Each row is a point on a landscape with many valleys, with its height.
From any point a ball takes the steepest step (drop divided by distance) to one of its 5 nearest points. It stops when none of these is lower. Distance is the straight distance between rows; heights are no part of it.
J307 h=4.89: [ 94 123 107  95 123  87 118 100  90 105 108 118  74 116  97  74 146  93
  61  78  67  80]
J483 h=2.56: [ 91  71 123 122 106 101  89  75  91  75  90 127 108 115 121 101  73  84
  83 137 101 125]
J944 h=1.54: [104  83  98 111  86  99  88  63  95  92 104 115 120 104 116 105  63 109
 112 123 128 127]
J837 h=1.48: [115 107  73  92  86  98 100  92  99 111 104  92 110  87  94 101  93 122
 115  85 123 108]
J975 h=1.15: [ 96 124  85  86 102 105 117 124  92 104  97  92  88  81  84  81 132 108
  90  76  87  75]
J112 h=1.80: [117  97  87 105  90  88  93  73  96 108 111 116 109  95 110  98  80 116
 113  98 113 126]
J67 h=1.76: [100  94 111 100  91 126  89  93 107  92  92  81 109 113 103 133  51  95
 125 136 132 111]
J698 h=2.87: [ 89  81 120 110  90 125  96  95 115  96  79  83 113 118 104 133  62  83
 121 144 121 108]
J993 h=5.74: [ 96  99 122 103 102 101 107 101 117  97 101 100  91 103 117  92 101  96
  95 100  88  94]
J229 h=1.46: [115  94  88  91  90 116  90  88  88  86 118  89 123 108  85 136  46 115
 118 123 151 137]
J999 h=3.89: [ 97 105 102 103 117  80  99  87  90 109 105 124  88 113 112  71 129 100
  75  77  67 110]
J498 h=2.81: [ 96 107 103  94  93 111 108 125 116 104 102  77  88  97  90  97  99  98
 114  80  98  80]
J475 h=1.45: [118 108  63  87  93  94 102 105  97 102 110  78 115  83  82 106  91 117
 109  78 125  97]
J838 h=6.69: [ 98 123  83  99 107  81 113  92  84 111 100 116  91  93  94  62 148 113
  89  84  83  99]
J933 h=3.14: [102  95 117 110 117  84  97  90  93  96 103 129  93 117 128  92 107  91
  72  92  73 109]
J495 h=4.87: [ 94  85 115 108 100 130  98 119 121 111  84  76  95 107 108 132  77  84
 124 129 110  91]
J712 h=2.35: [118 114  39  85  94  82  93  98  79 106 104  84 112  65  56 104 131 126
 111  80 139  99]
J774 h=1.51: [116 101  98  93  94 113 100 108 115 100 106  79 105  98 102 124  69 100
 126 100 123 103]
J258 h=2.57: [102  92 120 108 105  89  97  84  99  99 106 123 100 104 125  95 102 105
  89 105  85 113]
J930 h=2.38: [114  82 117 116 109  77  86  71  85 104 111 148 100 106 127  93 105 101
  81 103  78 121]
J708 h=2.50: [ 90  65 108 122 105  86  91  63  80  80  89 142 125 114 115  94  77  93
  70 134  95 135]
J519 h=2.01: [110 115  63  94  94  93 103  97  94 106  96  95 107  89  82  86 107 118
 113  74 108 104]
J634 h=1.49: [108  94 105 100  89 112  90  79 101  82 104  95 110 103 100 123  64 103
 122 122 134 119]
J799 h=3.65: [109 105  82 103  88  82  94  79  93 119 103 104 105  91  96  83 123 119
 102  78  99 119]
J803 h=1.77: [121 116  50  96  85  86  94  92  82 104  94  98 120  72  68  95 136 123
 108  76 114 107]
J485 h=2.70: [109  98 109 106  96  97 102  83 106 101 107 113 100 101 124  99  87 101
 107 103 100 108]
J394 h=2.64: [107  75 116 121 115  83  88  67  81  81  90 153 114 113 124  94  84  91
  75 129  83 132]
J472 h=1.93: [107  83 107 111  98  88  87  67  92  90 105 129 108 104 119  92  83 108
  99 122 103 130]
J181 h=1.74: [113 106  69  97  82  86  95  88  99 111  97  99 113  86  84  93 107 126
 111  77 116 115]
J320 h=1.33: [117  98  73  89  88 101  83  96  98 100 118  85 119 100  90 130  65 122
 117  92 147 121]
J589 h=1.41: [116  99  82  98  92  94  90  83 105 100 108  90 113 101 108 115  74 119
 117 100 127 115]
J548 h=2.67: [101  95  99  93  94 122 104 135 121 113  95  59  98  95  85 124  88  90
 118 100 112  79]
J411 h=1.97: [103 119  68  85  97 109 111 133  98  92  99  67  94  72  57 107 125 105
 104  84 120  56]
J7 h=2.15: [ 95 112  87  93  99 116 117 138 111  99  96  72  90  82  75  98 111 105
 111  80 100  60]
J490 h=5.47: [ 84  76 132 114 112 108  88 104 102  82  78 114 104 122 117 105  83  69
  80 142  81 117]
J931 h=2.36: [114 110  62  99  93  86 102  88  86 110  96  96 108  84  85  80 118 123
 111  77 106 104]
J855 h=3.01: [103 103 108 105 116  76  95  83  92 110 108 133  96 107 123  76 129 101
  68  87  67 113]
J507 h=1.59: [ 96  84 111 111  99 110  92  70  98  83  92 109 123 116 107 109  62  96
 102 143 133 125]
J885 h=6.58: [ 99 124  88  87 100 100 114 112  87 100  99 103  89  79  79  76 144 121
  93  79  85  85]
J61 h=1.69: [106 105  99  95  87 109  99 110 112 104 109  73  99  94 102 113  77 100
 122  96 116  89]
J263 h=1.82: [ 96  80 111 115  92  94  94  67  92  81  95 127 123 115 118 100  63  96
 100 135 118 131]
J560 h=4.08: [107 102 100 107 100  96  99  86 100 105 112 111 100 104 114  91 101 100
 102  92  92 108]
J912 h=2.88: [106 110  87 106  90  88  95  87 103 105 104 103 104  91 112  81 102 112
 107  79 108 111]
J146 h=4.80: [ 94 107 125 100 126  81 103  93  96 105 113 132  84 125 112  82 126  93
  61  84  66  91]
J246 h=2.79: [110  90 108 111 104  77  89  73  89 113 105 139 105  98 120  74 118 101
  78  90  76 124]
J370 h=4.63: [ 90  95 131 101 120  98 102 106 105  96 104 119  80 122 117  98 110  78
  72  96  65  84]
J538 h=5.22: [107 109  81  99  95  81  96  83  92 117 100 112  98  84  87  73 136 122
  99  76  87 112]
J744 h=2.73: [ 97  82 117 114 106  91  85  68  90  84  99 139 108 104 131  92  94 100
  83 122  87 127]
J280 h=5.69: [ 90 100 123  97 102 100 107 103 115 107 110 108  88 111 115  87 105  87
  94  95  77  90]
J875 h=6.90: [ 89 134 100  96 112  86 124  98  79 105  99 115  82 104  90  67 155 107
  73  80  75  85]
J980 h=1.91: [103  95 110 110  99  83  90  78  98 101 109 121 104 100 120  96  96 103
 103 102  97 128]
J620 h=1.13: [113  97  72  85  91 106  93 107 109  97 113  71 111  95  83 131  71 105
 114  84 135  98]
J985 h=3.44: [ 94  84 126 113 119  93  87  91  92  90  98 132  94 112 125 101  89  91
  71 122  80 108]
J552 h=1.35: [117 103  92  91  91 105  96 101 109  99 108  83 108  94  98 120  68 111
 118  94 133 105]
J913 h=5.26: [ 98 126  79  88  93  90 116 113  85  98  99  97  90  82  82  77 140 119
  98  77  92  90]
J303 h=6.37: [ 93 124 102  97 115  82 124  96  77 109  98 119  82 108  98  69 159 103
  76  81  66  85]
J817 h=3.07: [ 98  97 108  94  97 117 106 123 121 106  99  74  90 103 104 106  87  91
 113  98 105  84]
J31 h=2.16: [111 116  59  94  88  89 102  94  87 111  94  91 109  80  73  81 132 122
 109  77 109 102]
J128 h=5.06: [101 104  98 103  98  86 100  89  99 105 105 114  95 106 111  79 115 103
  90  84  82 104]
J38 h=2.07: [121 102  70 104  81  89  92  78  96 114 106 101 118  86  92  96 105 121
 106  78 107 125]
J3 h=1.43: [102  93  97  94  87 121  79  74  92  85 104  95 137 112  94 131  46 103
 118 135 150 141]
J503 h=5.18: [ 86 129 115  98 126  84 121 114  89 107 104 118  71 121  88  79 156  97
  62  85  59  61]
J508 h=7.04: [ 82  73 134 113 109 121  93 116 108 101  86 100  96 116 117 116  82  71
  98 151  89  98]
J941 h=2.93: [ 98  86 122 112 115  84  86  86  91  93 105 144  91 111 124  98 101  89
  64 107  67 111]
J384 h=1.30: [114 110  73  86  92  98  95  98 105 103 110  78 119  93  83 113  77 113
 125  80 126 101]
J202 h=4.58: [ 86 103 135 100 125  92 104 107 106 107 104 120  78 129 117  92 122  80
  59  92  57  76]
J421 h=4.57: [ 90  77 129 111 125 100  91 105 103  86  95 132  87 126 124 100  97  82
  67 115  72 107]
J530 h=4.91: [ 87  84 131 112 112 107  94  94  92  81  93 124  99 109 121 109  82  81
  85 122  84 109]
J983 h=3.36: [ 90 108 106  94  99 106 119 123 108 106 100  86  86  96  88  87 118 100
  98  85  83  80]
J596 h=5.46: [ 88  87 142 102 124 108  99 117 109 103 102 113  77 115 122 111 106  70
  78 116  73  88]
J869 h=3.08: [ 93  92 115 113 108  94  94  85  99  94 106 121 104 109 124  97  91  95
  94 109  88 111]
J992 h=5.55: [ 88  84 130 115 104 114  94 106 110  88  89  96 101 105 117 113  82  79
 106 139 102 103]
J284 h=5.24: [ 97 111  95 104 110  75 102  89  83 116 101 121  92 105 101  67 143 104
  75  70  70 105]
J155 h=1.95: [ 91  84 112 115  97  93  94  70  91  80 101 131 113 110 125  96  74  98
  96 131 107 121]
J410 h=2.09: [ 93  81 113 117 101  86  99  74  92  77  97 135 114 107 123 102  78  92
  94 132  97 130]
J151 h=1.81: [ 98 112  73  85  96 113 112 143 108  93  98  65  91  77  60 107 124  98
 111  91 112  55]
J123 h=1.53: [111  99  98  94  91 111  97 104 112  99 104  78 101  96  96 114  77 106
 122  90 114  95]
J550 h=2.00: [105 111  59  85  93  98 111 110  98  87 105  73  98  73  62 103 107 110
 113  80 126  71]
J544 h=3.25: [ 86 113 112  91 108  99 117 112 103 105 104  97  72 107 101  80 127  93
  81  82  73  76]
J802 h=2.55: [110  89 111 113 108  73  92  79  92 109 104 140  91 106 122  85 109 101
  79  93  73 121]
J791 h=5.43: [ 92  86 107  90  89 137  94 130 120 110  86  59 107 101  98 152  70  84
 128 137 121  94]
J326 h=5.54: [ 88  80 139 110 120 104  92 103  98  76  91 133  96 126 119 108  88  78
  64 127  76 109]
J230 h=1.37: [120  95  81  93  88 102  84  80 104  95 114  98 119 100  98 121  70 128
 122 105 137 126]
J776 h=4.02: [ 91  77 130 117 118  92  86  89  86  76  85 146 102 124 129 101  85  81
  60 129  73 113]
J187 h=1.60: [122 107  60  86  87  90  92  95  99 108 107  78 116  87  77 113  90 120
 112  77 137 105]
J386 h=2.44: [ 99  81 124 116 106  93  91  76  95  85 101 128 103 107 126 101  86  88
  89 122 100 114]
J827 h=8.60: [ 98 129 100  94 108  89 127 110  78 106 102 108  83  96  78  75 156 108
  86  83  82  76]
J189 h=2.92: [106  94 103  95  93 121  97 123 121 102  96  71 103  96  93 126  69  89
 118 108 121  86]
J573 h=1.04: [ 97 113  92  92  95  96 115  99  99 106 100  93  91  92  98  79 108 108
 103  79  93  89]
J738 h=1.67: [101  82 106 111  92  99  85  69  92  86  95 118 123 104 112 108  65 104
 105 136 117 130]
J694 h=1.84: [114 115  56  99  84  89  97  89  86 115  95  97 117  78  76  87 121 123
 110  74 110 102]
J746 h=1.63: [112 102  70  89  94  96 101 117 107  97 103  75 110  81  77 112  91 108
 115  76 129  83]
J276 h=3.03: [ 97 124  80  93  96  96 118 126  88  95 100  92  84  81  73  85 134 118
 100  86  97  67]
J367 h=6.35: [ 82  79 111  97  92 133  92 118 116 108  82  73  99 112 106 134  75  78
 129 153 111 100]
J376 h=4.13: [105 105  89  97  85  97 101  94 112 108 108  99  94  93 108  89  99 110
 105  84  98 105]
J364 h=1.68: [116 115  49  93  91  87  96 100  88 105  98  89 109  81  76  94 116 121
 108  77 119 102]
J39 h=3.91: [ 88 117  98  95  97 106 118 115 105 101 102  87  86  96  90  87 115 104
  99  81  88  77]
J444 h=2.86: [103 111  70  90  89  96 113  95 100 103  99  85  96  90  84  86 113 116
 104  77 104  92]
J950 h=2.52: [115 114  49  90  94  82 101 105  82 102 101  78 108  69  61 104 126 121
 110  77 135  85]
J351 h=4.95: [110 106  87 115  98  72 101  70  86 122 100 116 105  99  99  73 141 111
  90  78  75 125]
J496 h=2.49: [116 111  57  81  98  97 114 114 102  89 105  59 105  71  59 118 106 105
 110  76 138  68]
J431 h=4.60: [ 91 123  94  94  99  89 117 121  95 105  98  97  88  91  91  80 128 107
  92  83  82  79]
J445 h=2.34: [103 102  91  94  99 120 106 130 119 102 100  69  99  94  81 115  93  92
 122  88 114  75]
J272 h=4.51: [ 84 131 109  89 120  95 123 117  86 106 102 109  71 110  82  81 153 100
  70  79  64  70]
J27 h=4.45: [ 84  82 120 106  99 126  91 109 112 100  78  81 104 109 105 128  70  75
 119 155 109 108]
J487 h=1.14: [ 84 123 105  92 106 100 123 120  96 106 101 100  77 102  94  83 139  96
  87  82  80  72]
J553 h=4.96: [ 93 117 103  94 103 102 117 112 103 104 102  98  80  97  94  83 122  99
  97  78  81  84]
J755 h=2.91: [ 94  80 127 109 115  94  88  77  90  82  98 141 102 113 129  95  85  90
  71 127  82 116]
J797 h=3.56: [112 108  65  99  89  85  97  87  93 110  95 107 105  79  86  76 132 122
 104  73  99 118]
J561 h=1.83: [106  85 104 115  92  91  87  63  87  91 105 130 119 107 116  99  69 103
 106 135 108 129]
J429 h=2.83: [ 97  91 120 112 117  90  95  85  97  93 101 130  91 109 128  91  98  90
  82 100  79 109]
J652 h=1.70: [125 106  58  96  90  88  91  81  96 111 107  90 120  91  80 103  98 122
 108  72 128 115]
J220 h=1.73: [112 106  60  84  92  91  99 105  98  98 109  68 115  86  67 116  94 109
 113  75 136  90]
J253 h=2.02: [ 95 117  73  87  96 109 118 133 102  97  97  72 101  75  73 102 117 107
 110  80 113  65]
J104 h=3.43: [113  94  95 113 110  76  88  72  91 119 105 131 108  99 110  79 124 105
  87  79  77 128]
J478 h=4.77: [104 121  69  99  88  90 103  90  79 115  93 112  99  71  75  68 150 128
  98  81  90 112]
J678 h=1.55: [116 112  55  94  93  86 101  98  95 103 107  82 115  82  78 103 100 115
 111  74 127 100]
J173 h=2.72: [116 118  46  82  91  93 110 114  84  90 101  67 101  70  59 111 128 116
 112  82 133  69]
J943 h=6.42: [ 85  89 134 102 108 117  99 123 118 105  98 100  81 115 114 110 104  76
  99 122  73  85]
J219 h=3.64: [ 98  91 119 104  93 117  96 103 118  90  86  87 106 109 106 123  70  91
 123 123 117 105]
J91 h=5.85: [100 107  90 102  99  82 105  86  95 106 100 116 102  94  95  72 134 108
  89  77  85 114]
J184 h=3.06: [108  87 104  94  92 129  90 125 115 102  96  59 103 103  85 148  59  91
 129 122 133  91]
J699 h=1.38: [118 101  89  94  87 106  79  83  92  97 113  96 125 106  95 124  55 116
 123 111 150 133]
J203 h=2.46: [104 108 104  90  92 109 103 105 106  97 104  95 101  96 100  98  83 103
 112  86 107  93]
J297 h=4.39: [ 91 101 127 100 103 110 110 118 117 106 104  88  83 106 106  98 101  86
 104  99  86  83]
J938 h=6.10: [111 107  94 113 107  72  96  75  84 123  97 133 103  91  86  64 160 109
  80  73  62 123]
J71 h=2.54: [105  74 114 117 118  83  85  79  81  99 106 145 100 112 126  93  94  94
  69 116  79 128]
J946 h=1.99: [111 105  99  98  90 100  93  93 106 102 107 100 108 101 111  98  86 115
 116  96 109 113]
J518 h=3.29: [ 96  97 110 108 108  85 101  87  99  98 112 121  94 102 119  88 103  94
  96  92  84 108]
J598 h=6.22: [ 96 107 108  97 105  96 105 103 113 103 109  97  91 103 105  91 104 102
  99  88  88  94]
J922 h=2.03: [ 97 115  82  88  97 112 117 143 103  96  96  78  88  76  71  93 123 108
 102  83 103  60]
J555 h=1.50: [104  93  95  94  88 122  89  76  97  80 105  86 130 113  88 132  44 102
 113 133 152 132]
J226 h=1.86: [108 122  62  87  90  95 111 116  91  93 104  77 107  79  73  95 119 112
 114  73 120  83]
J545 h=1.34: [123 101  93  90  92 115  97  92 103  95 105  87 113  95  86 132  60 109
 121 107 136 115]
J820 h=5.25: [ 98 110  99  88  98 104 110  99 105 105 104  95  89 100 100  83 111 104
  94  75  90  86]
J407 h=2.65: [105  98  91  92  96 122  94 130 119 104 105  56 108  92  86 133  79  95
 122  96 128  78]
J149 h=3.18: [ 92 120  90  88  96 105 121 127  94 100  97  80  92  88  78  86 124 104
 101  84  94  71]
J618 h=5.09: [ 86 126 101  89 108  89 118 110  94 106 101 105  79 100  91  72 141 107
  87  76  74  80]
J633 h=5.02: [ 95  95 144 105 131 106  97 113 105  96  98 120  78 124 124 106 109  78
  68 110  61  90]
J446 h=1.36: [122 104  78  89  81  98  90  91  97 108 106  89 116  92  88 114  74 116
 117  83 136 113]
J467 h=2.17: [ 93  81 121 114 103  95  91  76  96  83  98 117 115 116 119 106  70  94
 104 135 109 116]
J760 h=4.76: [ 85  84 114 104  94 126  90 111 109 107  85  73 113 117 106 140  61  80
 130 155 119 101]
J807 h=1.42: [120  96  93 101  83  99  91  68  93 104 110 105 121 101 101 109  70 120
 116 112 129 131]
J595 h=4.74: [105 123  73  98  89  85 105  93  86 111  97  99  97  90  86  75 133 124
 103  79 100 100]
J826 h=4.32: [ 90 104 117 100 115  98 115 114 107 105 108  99  86 104 103  82 113  94
  88  86  76  79]
J846 h=6.26: [ 81  86 133 105  96 125  93 120 121 102  85  81 104 113 112 125  80  79
 120 134  97  96]
J393 h=1.39: [114  91  90  94  87 107  84  69  93  99 108  99 125 106 102 118  56 114
 118 126 141 132]
J63 h=1.52: [ 95  91 112  98  89 121  91  83 102  87  94  93 118 111 105 122  53  91
 119 135 130 121]
J366 h=4.75: [ 96  94 121  97  99 124  94 119 117 109  95  76  93 102 113 128  82  89
 123 120 107  92]
J867 h=6.63: [ 92  83 107  98  90 130  84 120 113 104  85  60 112 107  90 155  57  90
 133 147 129 105]
J843 h=1.94: [ 96 111  82  91  92 116 115 147 113  99  94  63  97  80  67 106 110  97
 115  89 114  60]
J723 h=2.84: [ 93  80 122 109 101 117  93  93 105  90  84  97 111 114 112 114  68  88
 119 146 110 113]
J592 h=5.73: [ 92 105 106  93 105  96 107 102 102 100 111 107  86 104 113  85 113  99
  89  87  75  97]
J972 h=4.33: [109 114  79 103  94  82 100  83  84 128  93 112 105  86  81  65 153 116
  93  79  84 121]
J937 h=2.58: [111  95  83  82  88 111 106 130 123 103 105  57 103  88  73 123  87 100
 120  91 126  80]
J969 h=1.44: [106  90 103  99  85 111  90  78 103  83  93 105 121 106  98 122  55 103
 116 137 135 120]
J194 h=3.24: [ 96  98 121 103 101 111  93 108 112  96 103  91  96 103 108 110  83  95
 118 117 100  93]
J422 h=6.59: [ 97 122  92 104 109  87 106  83  75 120  99 128  89  99  95  65 167 109
  83  73  71  98]
J785 h=5.41: [ 91  81 138 105 126 108  96 105 101  96  98 119  89 115 121 109  96  76
  83 121  78  93]
J255 h=2.53: [102  79 119 110 114  79  92  81  87  97 104 135 100 104 127  92 100 100
  77 105  81 123]
J74 h=7.40: [ 92 116  94 105 103  85 113  93  89 107 101 108  88  97  98  70 133 105
  86  78  78  99]
J565 h=2.47: [ 93 102  99  90  94 113 106 129 121 102 100  72  94  93  94 102  96 100
 112  85 105  75]
J816 h=2.21: [112  78 109 114  99  81  84  64  90 104 106 133 109 102 124  91  99 106
  91 106  88 129]
J935 h=5.31: [ 94 109 106  97 112  89 111  99  98 104 106 115  87 102 111  78 126  94
  79  79  70  96]
J536 h=7.83: [ 92 123  95  93  99  90 115 107  83 109 103 105  87  94  88  69 147 102
  90  82  84  83]
J710 h=1.96: [ 99 106  70  87  99 115 113 137 110  95 102  59 101  81  61 118 110  90
 111  83 124  59]
J684 h=1.29: [118  92  83  87  85 109  83  97 104  92 113  78 116  99  89 132  63 114
 113 101 140 112]
J76 h=1.62: [103 119  77 105  99  82 106  88  80 122  93 117  97  80  85  69 157 116
  91  78  82 113]
J745 h=1.75: [108 100 101 105  90  99  94  83 104  96 107 110 109  95 114 108  78 110
 110 103 114 116]
J92 h=2.10: [119 109  44  82  91  86  95  99  88 106 113  70 118  75  60 117 108 115
 109  72 144 100]
J10 h=1.78: [105 101  86  93  90 104 109 107 111 103 106  82 101  91  91 103  88 110
 113  80 110  97]
J41 h=1.61: [ 97  91 113 106  94 107  91  84  97  85  94  99 113 107 106 114  61  97
 116 133 122 111]
J221 h=4.01: [105 113  77  93  90  94 110  98  98 106  99 102  98  90  94  84 111 116
 101  76 100  95]
J532 h=1.65: [122 108  48  91  85  85  90  95  92 110 102  90 124  82  69  98 112 123
 108  71 131 110]
J208 h=3.92: [ 98  95 118 106 105  97  95  90 100  90 102 113  89 100 122  94  90  94
  99 106  93 103]
J111 h=5.45: [ 85 138 103  96 114  94 123 110  83 106 101 108  77 113  91  71 149 102
  70  83  67  75]
J751 h=4.48: [ 98  96 118 105 108  98 107  97 103 101 114 106  95 104 116  91 105  94
  96  96  85 103]
J793 h=2.13: [ 95  99  88  91  98 115 112 137 121 105  99  62  97  84  76 108  98 101
 113  82 111  70]
J504 h=3.30: [ 91 107 119  95 103 113 112 129 114 108  99  87  80  97  98  94 109  90
  98  88  81  74]
J368 h=2.48: [104 110  96  97  89 103 108 107 105 103 103  91  99  89 106  95  97 109
 107  82 104  91]
J4 h=4.29: [ 92 117 102  94  99 103 117 122 108 102 100  86  89 102 100  82 111  98
  98  77  89  82]
J132 h=1.71: [102  83 110 111  94  95  92  66  99  85 104 121 112 108 118 100  74 106
 111 124 114 128]
J237 h=3.22: [ 94  94 112 100  95 114 100 122 122 106 100  74  92  96 106 110  92  86
 117  97  96  90]
J655 h=2.14: [ 99 107  75  86  92 104 112 124 116 100  99  63 100  81  65 108 105 101
 111  82 120  72]
J294 h=1.79: [109  97 102  90  90 121  88 109 114  95 103  72 103  98  89 140  62  98
 124 112 138 106]
J295 h=2.74: [ 95  95  81  91  94 125 100 144 125 108  94  51 103  91  71 126  93  87
 121  92 118  68]
J120 h=6.38: [ 84  75 139 113 117 109  95 111  99  92  85 120  96 117 122 111  86  69
  82 140  75 105]
J118 h=1.92: [103 100 115 106  93 108  93  88 101  85 100 106 103 103 116 108  77  98
 113 111 113 108]
J87 h=8.16: [ 79  79 100 101  90 136  89 126 112 121  76  60 104 115 102 159  64  88
 132 163 129 102]
J730 h=4.83: [ 90 104 120 101 116  94 110 107 103 103 105 113  81 108 110  84 110  90
  82  87  71  87]
J251 h=2.22: [102 108  83  86  92 105 109 125 108 101  96  83  98  89  87  94  99 107
 108  80 113  84]
J292 h=1.57: [101  91 108 108  95 107  90  77 104  86 109 103 114 103 110 112  65 108
 110 119 121 117]
J122 h=1.47: [103 123  73  92  96  86 113 113  81 100  98  86  96  77  75  87 131 115
 103  73 103  82]
J661 h=5.95: [ 97  96 126 105 110 109 104 111 113  98 104 108  82 112 116 101  97  82
  98 110  82  93]
J430 h=4.05: [ 86 117 116  97 117  92 116 109 102 104 109 104  73 118  95  81 136  91
  70  84  62  81]
J847 h=4.31: [ 88 111 123  97 117  89 105 106 110 105 108 110  78 121 113  88 130  81
  72  83  61  86]
J101 h=3.39: [ 87 128  89  94  99 101 126 129  88  96 100  91  82  87  76  78 135 107
  89  81  85  61]
J585 h=3.21: [103  91 114 107 101  94  99  81 105  91 106 114 104 105 121  92  89  98
 100 113 101 112]
J887 h=3.59: [106  99 108 108 116  89  99  87  95 105 110 120  93 116 122  84 114  98
  82  92  72 106]
J349 h=3.57: [ 91  91 103  97  95 126  98 139 125 110  92  67  92  98 102 121  84  86
 128 111 103  89]
J460 h=3.54: [ 85  75 124 112 101 113  85  86 100  82  84 107 114 113 117 103  67  84
 107 145 104 117]
J34 h=4.21: [ 94  86 125 103 105 113  95  98 106  86  90  99 103 108 119 110  69  85
 106 131 109 107]
J157 h=6.13: [100 121  77  98  97  86 113  92  85 109  92 109  94  79  82  71 151 119
  97  76  87  97]
J51 h=4.00: [ 95  96 135 109 118  98 102  98 100  93 105 123  87 115 120  95 102  78
  78 102  73 102]
J379 h=2.45: [ 91  77 123 115 101 101  97  73  97  78  90 128 112 112 120 101  72  88
  91 131  99 114]
J94 h=5.36: [ 79  77 139 121 119 104  88  97  96  73  82 138 104 128 123 108  84  76
  60 137  77 114]
J524 h=3.48: [ 93  86 125 109 111  88 100  92 101  92 111 126  90 112 125  93  94  88
  86 104  87 101]
J979 h=2.33: [102 121  65  85  93  94 104 108  91  96  93  84 104  82  79  88 119 115
 104  77 112  83]
J850 h=3.81: [ 89 110 112  97 110 108 115 125 109 113  97  90  80 102  96  93 118  88
  90  89  75  71]
J127 h=2.89: [104  93 101  96  94 121  89 126 122 106  96  60 102  96  89 138  77  97
 122 112 127  86]
J676 h=1.58: [110 108  78  93  83  96 103 100 108 103 106  88 106  93  94  97  90 114
 117  80 117 102]
J929 h=4.94: [ 97  89 113 100  89 132  96 132 122 114  91  66  95 102 101 139  76  86
 123 125 111  91]
J866 h=3.93: [ 77 115 121 100 120 102 113 120 106 106 104 101  79 114  98  87 129  90
  70  84  65  74]
J811 h=5.38: [ 85 100 124  98 109 109  98 121 118 105  97  91  87 106 116 101  98  86
 105 104  82  89]
J889 h=2.51: [101  96 106 101  93 109  95  97 115  98 106  93  99  96 116 109  79 101
 112 100 114 101]
J398 h=4.59: [ 91  86 118 101  96 117  98 117 114 100  94  92  95  97 109 110  79  86
 118 121 104 100]
J56 h=3.05: [ 85 128 105  93 109 105 131 123  93 103 102  96  75  96  80  76 140 102
  85  82  77  71]
J222 h=3.58: [101 111  85  92  86  95 109 106 104 105  99  86 102  96  98  92 105 105
 109  80  99  89]
J17 h=2.59: [ 92 104 100  97  98 115 111 131 112 106  93  79  93  94  88  97 111  94
 107  88  91  72]
J639 h=4.16: [105 105  95 105 104  75  97  79  90 121 102 127  98 107 111  79 128 107
  83  81  79 110]
J632 h=3.51: [ 99  92 123 109  99  99  97  90 107  94 103 109 100 105 126  98  78  96
 102 115  94 109]
J635 h=5.96: [ 80  96 138 100 117 106 109 120 116 111 104 101  82 112 110  98 112  75
  85 103  67  84]
J488 h=6.79: [ 76  71 137 115 123 118  90 116 100  91  78 119  92 126 118 119  91  64
  67 146  63  99]
J18 h=5.82: [ 76  83 127 107  96 127 101 115 116 103  74  87 102 109 116 127  78  70
 110 151  99 104]
J971 h=1.40: [106  97  95  89  94 118  88  91 100  93 114  72 119 102  92 134  54 106
 122 118 148 117]
J729 h=1.64: [111 104  77  98  89  94  98  85  99 104 106 101 108  90 101 103  89 114
 115  83 111 105]
J374 h=2.80: [ 93  68 120 120 109  97  84  72  85  72  83 145 117 118 125  89  72  84
  70 128  85 136]
J269 h=1.98: [104  96 111  97  91 116  95 106 116 100  98  80  98 102 104 113  78  94
 118 103 104  98]
J16 h=7.35: [ 91  79 133 108 105 119  92 122 116 106  90  87  87 106 113 119  92  80
 111 138  89  98]
J458 h=2.31: [ 91  68 101 125 102  88  94  65  89  83  90 140 126 112 121  90  67  97
  88 142  97 130]
J317 h=4.24: [109  91 100 109 110  69  88  71  84 126 104 138  98 102 108  73 138 108
  76  74  71 135]
J150 h=5.44: [ 90  81 145 116 125 107  87 110 101  85  95 130  88 122 123 113  98  69
  65 124  68  97]
J66 h=4.03: [ 99 117  84  90  93  97 117 109  91 101 101  91  91  86  82  80 126 108
 102  78  93  81]
J260 h=7.08: [ 99 119  98  99 102  96 112 102  98 103 102 102  85  97 101  71 130  99
  89  76  74  89]
J911 h=2.37: [107  94 105  97  90 122  91 119 115 106 100  64 109 103  92 139  69  98
 129 115 130  94]
J909 h=5.63: [104 114  90 102  99  78 100  81  89 119 100 110  98  95  96  64 149 115
  89  74  78 113]
J853 h=1.72: [126 103  61  82  89  89  91  86  93 103 114  83 129  92  73 116  83 122
 113  74 137 122]
J915 h=2.71: [102  93 116 101  93 130  91 112 115  95  91  73 100 103  98 135  64  89
 134 134 125 100]
J423 h=2.26: [109 117  57  88  93  88 104 114  83  94  99  88 100  72  67  97 130 119
 103  80 117  78]
J426 h=6.45: [ 74  73 134 113 111 109  92 108 105  92  81 112  97 119 119 110  90  63
  93 149  85 101]
J242 h=1.56: [108  98 107  93  88 119  90 101 107  91 103  80 112 105  98 140  58 101
 127 119 139 112]
J688 h=3.16: [103  98  92 109  97  85  94  78  93 114 103 113 106  96 111  79 119 116
  97  84  87 113]
J682 h=1.66: [115 110  61  92  92  94 106 112  94  93 105  80 111  82  74 103 107 115
 111  78 127  82]
J920 h=5.40: [ 91  81 141 105 134 104  87 116  99  93  90 125  84 132 122 118 104  71
  61 122  58  89]
J322 h=0.34: [110 101  93 107  94  85  92  76  99 105 103 117 106  96 114  86 102 119
 107  91  93 127]
J162 h=2.25: [102 118  72  85  92 100 119 119  94  95 105  75  98  80  77  88 116 112
 106  84 112  77]
J419 h=3.49: [ 89  72 128 117 106 106  90  85  92  76  87 124 111 120 124  99  71  78
  75 133  94 111]
J619 h=5.65: [ 96 115 105 100 121  76 116  96  88 108 104 126  80 118 100  72 149 101
  66  74  63  90]
J343 h=7.22: [ 88  83 139 114 112 110  97 109 111  93  95 105  98 109 119 110  87  70
 102 135  85  96]
J934 h=2.62: [107  92 108 111 116  74  85  74  89 109 108 137  98 108 123  82 117 100
  71  92  66 125]
J371 h=6.04: [100 105  88  99  97  89 106  93  95 107 103  98  97  87 102  80 116 108
  99  77  96 101]

Call two points neighbours if one is among the 5 nearest of the other. Go from one point of each pair to the other, from neighbour to neighbour, staying as low as possible. Name the highest point that can't be avoided.
J122, J975: J276
J122, J620: J162
J620, J487: J101
J573, J620: J368
J322, J475: J112

For each start below, name the point where the ball stops.
J596: J322
J127: J620
J797: J475
J202: J487
J303: J487
J875: J487
J3: J620
J946: J620
J146: J322
J619: J322
J799: J620
J595: J475
J39: J151
J633: J322
